Points on a hilly landscape, in no order, each with its height.
From any point a ball takes the steepest step (drop divided by distance) to one of its 2 nearest points. It stops when none of these is lower. Distance is the straight distance between rows; heights are no part of it.
rur (h 466): [ 25 -18 -24 -28 -40  -7  32  -4  -1  13 -12 -20 -11  10  14 -35   0  -6
  24  23]
logi (h 616): [-24 -50  -5   4 -13 -34  -6   1   5   1  -3 -23  13   0  32   4  37 -47
  -6  32]
tamuf (h 596): [-24 -22   6  10  22  -1 -38 -22 -35   3 -13  -2   5  15 -17  25  22 -33
 -40  -7]
rafo (h 483): [ 24  23   8 -11 -20  22   8  -7  16  -9  27   8  -6 -41 -17   7 -20  26
  18  11]
vilop (h 671): [ -5  17 -20  13  23  30 -14  -6  -8   9 -16  17  -8  23 -20  25 -21  39
 -20 -60]
Fasi (h 619): [-22 -12 -10  16  24  13 -27 -13 -14   6   0  16  13  15 -14  30   0  -5
  -3 -28]
des (h 705): [ 12  -7 -49  -8 -19  28  10 -10   4  -1 -23  -3 -18  23   3  13 -19  35
 -12 -37]
Pak (h 577): [ -1 -18 -52  13  -2   9 -16 -17 -26  17 -23  -5 -11  28 -11  11   4   1
 -35 -40]
vazu (h 549): [ 18  27 -35   3   4  23  11  -5   7  12 -12  21   3  25 -16   2 -23  34
  29 -34]
Loz (h 469): [-24 -63 -43   5 -27   6  -4 -20  -7   5  13  -6  17   2   1  25  -8 -11
  11  -8]
fote (h 763): [ 23  11   2 -17 -16   6  31   6  24 -19   1   0 -15   1  30  -5 -12  25
  19  15]
Tolo (h 730): [ 20  -3 -31 -22 -22  24  31  -5  18 -15 -24  -3 -21  28  17   4 -22  40
   6 -16]
pimet (h 416): [ -6 -12  -8   0  -9 -16 -11 -14 -43  30 -18 -26  -3  23 -29 -37  20 -42
 -20   5]
kevi (h 474): [ -2  -5  18   2   0  -2 -31   0 -17   3  45  -1  18 -58 -12   9   0 -17
  -1  16]
Gud (h 544): [  8   4  28 -20   1  17 -10 -19 -33 -18  -2 -22 -36  -9  -7  -9  -8   2
 -48   0]
rus (h 601): [ -6 -10 -31  10   9  16 -22 -18 -19  10 -11   5   0  18 -18  20  -7   6
 -16 -37]
Gel (h 518): [ -9 -21  -3  -3 -33  17 -13  -6  16  -2  45   6  11 -68 -26  27 -19   4
  15  12]
gevip (h 262): [ -1 -11 -10 -14 -27  41  -5 -25   0 -14  11 -17 -24 -23 -18  25 -32  30
 -31 -22]
dun (h 645): [-19   2  18   4  28  25 -18 -12 -10 -11   4  10  -9   6 -16  33 -16  26
 -27 -37]
vobe (h 532): [ 20  24 -30  -1 -12  33   4 -14   7  10   2  10  -3  -4 -32   7 -30  36
  16 -32]
Nak (h 407): [ 24  35  12 -20 -12 -16  18  21   4  21 -19 -22 -13  20   5 -60  21 -19
  12  27]
bitil (h 573): [-17 -17 -13   8  13  -2 -24 -17 -30   9 -31  -8  -5  32 -13   5  18 -28
 -35 -12]
das (h 797): [  2  21  42   0  13  11 -12  -1  11 -13  43   6   2 -53  -8  20 -18  24
  -8   0]
nagel (h 704): [ 10  32   4   9  17 -24  10  29  28  14 -18   8  14  22  28 -27  18  -4
  33  11]
pari (h 335): [ -5 -35 -35  -2 -43   5  12 -14   1   9  32   3  16 -38 -27   9 -19   1
  30  10]
mutuk (h 284): [-13  -9  10  -7   9  28  21  -2  13 -39 -10   8 -25  19   9  27 -26  44
 -31 -38]
kugad (h 660): [ -9  13  11   8  32  21 -10  -2 -12 -11 -22  17 -16  28 -14  20 -15  33
 -38 -51]
povor (h 495): [  3 -10  13  -4 -18   7 -16  -3   3  -6  48  -3  12 -71 -12  13 -11  -1
   3  21]
Tenus (h 590): [ -1  14   2  -2  14   3  16   8  20 -16 -25  18  -9  41  26   8  -2  21
  11 -13]
Kuru (h 360): [ 40  38  15  -6  -6 -10  16  16  11   2   7  -4  -1 -22  13 -38   1  10
  22  30]
kavo (h 435): [ -2 -13  -7   8 -13 -22 -12   3 -30  22  43  10  25 -54 -31 -16  -6 -18
  24  24]
fiz (h 432): [ 18 -15 -14 -24 -23 -12  27   5  16   6 -13 -13  -6  19  33 -21   9  -6
  23  22]
Vug (h 234): [  4  -4 -18   8  -9   4  18  11  41 -12  19  17  20 -13  26  21 -10  21
  43   8]
gufen (h 386): [ 33  46  25 -16  -3 -14  20  24  13   6 -11 -17 -14  -2  18 -51  10  -1
  10  30]
zegu (h 406): [  9  -1  -5  17   2 -29 -12  20  -3  11  32   9  39 -64  -8 -18   2 -14
  29  28]
deda (h 377): [-10   9  13  23  30 -16 -34   2 -24  24  17  18  28  -8 -18  -3  15 -33
  11   1]
saf (h 394): [ -4  24  41   9  36   0  22  14  24 -30   5  20  -8   5  22  10 -10  33
  -9 -17]
mis (h 757): [-11   6  23  15  29  -5 -24   3  -3  -5  14  10  12 -12  10  13   9 -13
  -4   5]
Risez (h 353): [ -8   6  26  -4  14  14  24   3  21 -37   4   9 -17   7  19  19 -17  35
 -15 -19]
nuru (h 745): [-19   7  30  19  31   5 -26   4  12  -8  34  13  21 -33   6  36  -4   6
  -1  -6]
vut (h 768): [-11 -10  17   2  12   8 -26 -12 -16  -7  17   2   4 -15  -2  17   2 -17
 -14   3]
kotu (h 530): [-21 -61 -38   7 -24  -3  -8 -26 -28  11   0 -17   9  11  -5   8   4 -26
  -6  -5]
loti (h 522): [  3  11  -8  -3   4   2  -5   2 -26  -2 -55 -14 -32  42 -10  -9  10   0
 -56 -24]
kele (h 548): [ -2  -9 -27   4   4   3 -15 -13 -30   7 -41 -12 -17  39 -11   2  14  -9
 -48 -27]
mufif (h 383): [-18  -6   1  16  14 -19 -23  -9 -33  27 -14  -4  12  26 -24 -16  27 -49
 -11   3]
Tumu (h 780): [-11  -7  29  -8   6  22 -21 -15 -11 -19  27  -8  -9 -29  -6  27 -16   6
 -28  -4]
lalu (h 319): [-15   1  52   8  27 -21   7  16  19 -36  -7 -18 -10  -8  39   3  20  -4
 -38  19]
mome (h 423): [ -1   4 -12   8  -2   9 -18  -8  -9  23  29  24  27 -24 -44   9 -13   3
  34 -14]
Mubor (h 422): [  0  35  42  11  38 -14  25  26  32 -25 -14  12 -10  18  33  -8   3  25
  -3  -9]
Mam (h 691): [ -2  11 -15   4  10 -21  13  16  23  15 -30  12  11  50  23 -14  21 -12
  34   0]
Kuni (h 471): [  0  43  36   4  29  -7   0  18   0  -5 -23   6 -13  29   5 -19  12  -4
 -14  -3]
fub (h 178): [-29  13  39   6  30 -27  12  25  24 -25 -43   0 -11  46  18  14  32 -11
 -35   2]
gavi (h 517): [  9  11  30 -12   3   9  -1  -4 -10 -19   5  -9 -21 -10   8  -8  -8   3
 -24  12]
modar (h 580): [-19 -54 -15  -4 -16 -16  -8 -15 -17   2  -3 -16   3  10  14   7  18 -39
  -8  19]
kozu (h 750): [ 23   7  -6 -26 -16  15  27  -1  11 -17 -16  -7 -24  16  20  -8 -14  27
   5   3]
rok (h 225): [  7 -18 -21 -15 -37  32   0 -24   0  -1  19 -10  -9 -30 -24  14 -27  15
  -4  -6]
gat (h 494): [  6  33  43   1  25  -2   2   8  -3 -16   3   1 -17  -2  12 -10  -2   8
 -17   5]
Siba (h 384): [ 20   7  -6   2 -17 -37  15  21 -12  33   8  -7  19 -18 -11 -56   9 -23
  37  35]
kibi (h 519): [ 32  31 -17  -7 -22  29   5 -15  -5  17  14   8  -5 -23 -52  -9 -27  31
  20 -16]
Fiki (h 408): [ 31   7  -7 -14 -26 -17  20   2 -23  30   0 -14   0  -2 -17 -59   1 -20
  25  27]
mon (h 442): [  6  15  -7   2 -11  19 -10  -6  12  15  31  23  15 -39 -43  12 -20  20
  35  -7]
risog (h 686): [-12 -31 -30   7  -7  -6   5  -5   9   5   6  12  21  15  15  12   2 -12
  31   0]
sirif (h 684): [ -3   0 -48   9  -3  34  -7 -10   7   9 -13   5 -11  15 -12  31 -23  38
 -19 -54]
pon (h 354): [-13 -26 -34  14 -26  -6   6   3  19  13  37  22  34 -38 -18  15 -14   4
  52   8]
gadab (h 566): [  4  19 -20   3  16  14  10   3  13   1 -20  25   2  38   6   6 -11  26
  28 -26]
dufek (h 450): [  7  55  34   7  36  -3  14  19  11  -7 -19  22 -11  31   6 -20  -1  18
   4 -12]
Tobo (h 464): [ 16  31  12   2   3  12   0   2   9   0  27  16   9 -33 -14   5 -16  21
  26   4]
movu (h 280): [  1 -36 -24 -15 -44  18  -4 -22 -13   3  31 -15   1 -40 -24   8 -20  -3
   3   8]
tipa (h 569): [ -5  -5  21 -13   6  11 -15 -13 -33 -16 -21 -19 -29  10  -5   0   4  -7
 -58  -7]
kuvar (h 374): [ -4 -21 -10 -19 -10 -12  17   4  22 -10 -29  -9  -8  34  42   4  16  -8
   5  12]
kel (h 324): [ 44  18  -5  -7 -25 -10  26  13  10   4  19  -2   8 -40   0 -31  -3  10
  38  37]
Tuto (h 633): [-23 -10   5   8  21  24 -29 -14  -4  -2  16  12   8  -2 -15  43 -11  11
 -12 -28]
Piga (h 226): [-34  10  32  10  29 -32  -2  23  20 -14 -33 -11   2  34  19  17  44 -31
 -36  18]
rer (h 299): [ 13   0 -14   3  -6 -10  19  11  30  -1   4   9  14   1  31   0   1   8
  40  15]
niteb (h 455): [  5  -3  12   2  -1 -13 -24  -1 -30  15  34  -1  15 -45 -18 -16   4 -26
   3  22]
kobev (h 425): [ 14  29  12 -25 -10 -10  10  11 -11  13 -27 -28 -22  29  -2 -48  23 -25
 -12  19]
vel (h 638): [-15 -46 -15  -1 -21 -41  10   9   3  20  -6 -25  14   4  32 -20  32 -42
  15  36]
Vup (h 343): [ 15   7 -12  10  -3 -12   8  13  13  11  15  15  22 -14   9 -10  -1   0
  39  16]
muru (h 661): [ -8 -36 -24   2 -16 -25  12   1   4  16  -2  -4  16  16  23 -12  14 -25
  29  19]
nonav (h 275): [-25  19  52  20  41 -30  -4  24  21 -26 -15 -13   0   6  22   5  32 -12
 -42  12]
bok (h 677): [-11 -15 -14   3  -1 -29   9  11  12  19 -20  -5  13  36  25 -15  28 -28
  25  15]
peno (h 376): [ 14  12  -1  22  12 -21  -7  22  13   6  21  12  35 -41   8 -12   4  -4
  36  19]
Tofi (h 712): [-16 -23 -10   5   1   9  -3  -5  17 -11  16  10  14  -3  22  30  -4  -2
  14   0]
nuzog (h 355): [ 36  -1 -17  -3 -28 -26  31  17   6  17  13  -6  14 -32   4 -44   4  -3
  45  42]
samem (h 404): [ -2   1  -3  12  10  -2 -19  -5 -17  19  21  18  22 -14 -21   5  -3 -12
  22  -5]
difi (h 393): [-10 -54 -40  -1 -41  -3  14 -15  -4   5  22  -6  17 -13  -4   8 -13  -8
  29  12]
bido (h 434): [ 23 -16 -14 -26 -37 -14  22  -6 -20  23 -12 -31 -11  13  -2 -51   7 -23
   6  26]
futi (h 270): [-25   5  18  16  25 -28 -13  18  15  -1 -20  -5  13  23  22   5  41 -35
 -11  16]
Pono (h 504): [ 29  19  -5 -16 -26  22   3 -15 -12   7  24   2  -8 -36 -38 -12 -23  16
  17   5]
Kovup (h 731): [-18 -12   2  10   2  15 -16  -1  24  -9  33  15  19 -29   6  42 -13   9
  15  -2]
litus (h 497): [ 15  22  11 -17  -1  10   3  -2 -26  -8 -40 -17 -39  28 -10 -23  -1   8
 -46 -17]
notad (h 441): [  7   4   5 -13  -8  -6 -14 -14 -41  15 -12 -22 -15  11 -22 -36  14 -36
 -25   9]
sud (h 236): [-21   7  35   3  28 -15  25  24  28 -32 -35  12 -17  44  31  11  14  11
 -21 -11]
sil (h 304): [ -2  -4 -23  14 -11   3   6  11  36   3  34  26  33 -34  -3  22 -12  16
  51   7]
mimoz (h 305): [-17 -12  13 -15   2 -18  26  17  29 -25 -46  -5 -23  50  41  13  18   1
 -15   3]
biraz (h 347): [-16  17  18  21  28 -21 -27   7 -12  16  -4   5  17  10  -7 -15  30 -41
  -3   7]
gem (h 613): [ -3   7   1  -3  13   9  11   0   3 -19 -32   9 -18  38  11   9  -7  23
 -15 -24]
mimo (h 594): [ -5   1  10  -5  14  12  -9 -10 -17 -13 -24  -4 -18  21   0   5   1  -1
 -33 -11]
mosu (h 313): [-13  -3   6  19  18 -25 -14   9   1  10  -4   2  20   8  14  -5  30 -35
   6  15]
kov (h 177): [ -5 -11   4 -13  -5  32   5 -16  -5 -29  -3 -14 -30   0  -1  23 -29  34
 -44 -30]
Vigu (h 790): [-14   0  39   2  10  20 -10  -6  13 -23  42   1  -6 -39   0  37 -20  22
 -19  -5]
nafam (h 470): [ 16  17   3 -15  -4   8 -11 -12 -38   7 -27 -22 -27  17 -20 -32   4 -14
 -39  -4]

Call two points neighbours if one is among the 2 nearest of the other. Go from one point of each pair to the other, from neighbour to neighbour, staying as low as possible. Name the highest point that can't be avoided.
kel and Vug -> gat
rok and kov -> gevip
fub and kel -> notad
rok and Vug -> pon

Two balls start at each pair of points below. Name the first point that both come to, or write never.
vilop and mome -> biraz
kobev and bido -> kel
Tenus and kozu -> biraz

Where does a ball stop that starts at each point below?
povor -> Vug
tamuf -> fub
logi -> rok
kele -> fub
